Points on a hilly landscape, in no order, each with its height.
A climber steps from a point to whichever of its 3 nearest points has the largest rise for the distance, and stops where none of them is higher. Distance is the straight distance between rows; heights are no part of it.
fot (h 280): [108 135 107 134 126 142 135  95 127 127]
Nufab (h 79): [ 64 119 155 155 128 151  78  60 103 112]
Nud (h 390): [132 195 129 125 128 137 136 128 108 129]
tigun (h 317): [132 187 117 113 132 133 167 147 114 132]
rafo (h 452): [166  95 100 104 120 103 186 188 157 148]
lero (h 117): [158 107 110  90 133  85 209 228 145 149]
Nulo (h 151): [ 62 144 121 149 127 153 107  56 109 118]
vefe (h 453): [145 106  88 119 118 114 179 147 153 152]
rep (h 15): [ 63 147 155 158 131 146  68  49 100 117]
punog (h 419): [121  98  72 121 113 108 187 128 153 155]
Sotar (h 269): [111 155  81 127 122 130 173 115 135 141]
bitov (h 458): [105 178 144 143 124 140  86  86 108 124]
ruz (h 206): [160 162 178 126 130 115  58 147 114 126]
Bolan (h 163): [140 160 111  92 134  97 215 207 127 135]
Bapil (h 336): [132 139  81 107 122 102 206 160 146 154]
Mar (h 166): [ 85 112 156 150 134 144  73  73 114 117]
Pigok (h 156): [180 107 134 103 135 112 171 214 142 129]
vebon (h 369): [111 171 160 139 127 129  58  89 114 128]
tole (h 374): [156  85 151 138 136 140  85 129 135 114]
vot (h 268): [110  44 109 138 117 135 141 103 155 124]
megon (h 318): [141 195 180 125 137 112  60 126 110 132]
sar (h 205): [181 121 165 124 138 121 103 186 122 120]
Zorur (h 491): [101  84  76 129 114 115 174 110 154 146]
Bifi (h 186): [149 164 123  99 137 117 187 195 128 129]
fede (h 282): [173 127 144 119 133 124 129 169 128 118]
Bupe (h 370): [161 148 149 125 135 131 108 149 121 119]
Zikim (h 329): [139 145 121 132 132 142 122 127 126 122]
Fos (h 273): [112 134 167 149 130 131  51  85 113 118]
Bovu (h 484): [122 151 145 136 130 135  86 103 115 119]
Kivin (h 416): [127 108  87 124 117 126 169 126 146 142]
mef (h 571): [155 116 146 137 135 133  97 132 126 116]
kaza (h 150): [145 218 176 115 138 115 105 159  93 122]
ral (h 356): [111  79 112 143 126 145 127 105 143 118]
mevup (h 271): [151 127 173 141 131 131  59 125 121 124]
nodev (h 355): [125 112 104 132 125 138 143 116 136 126]
Geba (h 367): [ 90  63 158 155 131 154  79  81 125 111]
Kanad (h 230): [ 98  60  97 139 119 134 154  96 148 136]
pebi (h 295): [150  80 113 128 123 137 137 139 151 126]
keded (h 503): [133  75 131 139 133 142 105 116 135 118]
mib (h 101): [127 183  88 109 128 119 197 142 127 144]
dones (h 142): [168 147 188 129 135 119  59 147 115 123]
muga (h 145): [150 129 108  97 126  99 205 200 141 142]
Nopa (h 239): [172 128 172 126 135 126  74 149 128 117]
fov (h 224): [163 155 139 104 139 121 153 191 121 120]
basa (h 368): [ 89 183 156 142 128 128  58  71 105 128]
Rul (h 272): [132 201 122 106 135 125 178 164 112 128]
doz (h 223): [159 188 160 114 144 125 126 169 102 122]
lomez (h 283): [ 69 120  75 137 113 139 177  75 139 136]
kuvi (h 137): [124 188  99  94 130 105 211 179 122 145]
nasur (h 96): [ 76  86 112 144 127 143 133  80 128 118]
vok (h 395): [ 92 101  76 131 113 129 180 100 147 140]
Tiv (h 341): [109 139 132 144 123 144  99  88 117 116]
diriv (h 481): [100  39 157 152 133 151  80  93 126 104]
saz (h 284): [129 213 170 126 133 124  73 118 102 130]
novi (h 328): [129 153  98 122 127 133 161 118 128 130]
malav (h 191): [ 82 138  96 140 115 151 142  71 123 123]
nosiz (h 158): [143  89 177 146 130 135  43 115 130 108]
zesep (h 447): [160  84 102 117 120 113 173 167 160 142]
Zinu (h 270): [148 161 122 112 133 128 158 158 120 123]
lin (h 424): [149 126 101 113 127 123 172 158 144 138]
Zise (h 404): [135 111 129 138 131 143 115 122 132 119]
Dubi (h 474): [113  44  77 129 112 108 171 124 165 145]
Dise (h 364): [ 79  49 182 158 133 153  55  82 117 111]
kerid (h 394): [143 174 165 131 132 128  78 118 110 125]
Dop (h 222): [112 168 110 133 128 144 132  94 114 124]
poba (h 413): [149  68  79 123 119 107 179 152 161 150]
teb (h 152): [178 118 190 134 137 118  53 156 126 121]
Das (h 500): [139 181 145 126 134 136 101 122 109 125]
Mefub (h 185): [166 139 135  97 135 115 181 204 135 127]
las (h 240): [178 100 131 124 135 127 126 168 136 123]
vif (h 264): [ 82  91 175 156 131 144  51  72 109 115]
munok (h 243): [ 86 146 136 149 129 143  96  75 113 117]
fotu (h 177): [ 88 117 112 143 125 154 126  76 119 118]
gevo (h 391): [134 142  89 114 122 118 178 144 137 141]
bug (h 619): [ 93  64  69 131 105 103 182  97 157 156]
lanet (h 371): [151 134 162 135 137 133  76 128 123 118]
bokes (h 490): [154 104  92 112 119  99 193 172 153 153]

Where does a climber stop that starts at each point below?
Bifi | Das
Geba | keded
Mar | keded
doz | mef
vot | bug
sar | mef
Mefub | Das
vok | bug
kuvi | Das
nosiz | mef
nasur | keded

Call two points neighbours if one is among the 3 nearest of the other. Go from one point of each pair to the other, from neighbour to neighbour, staying as high as possible. Name the lowest point that can't be avoided.
bug, Das | doz
bokes, bug | punog
mef, keded | Zise
keded, bokes | nodev
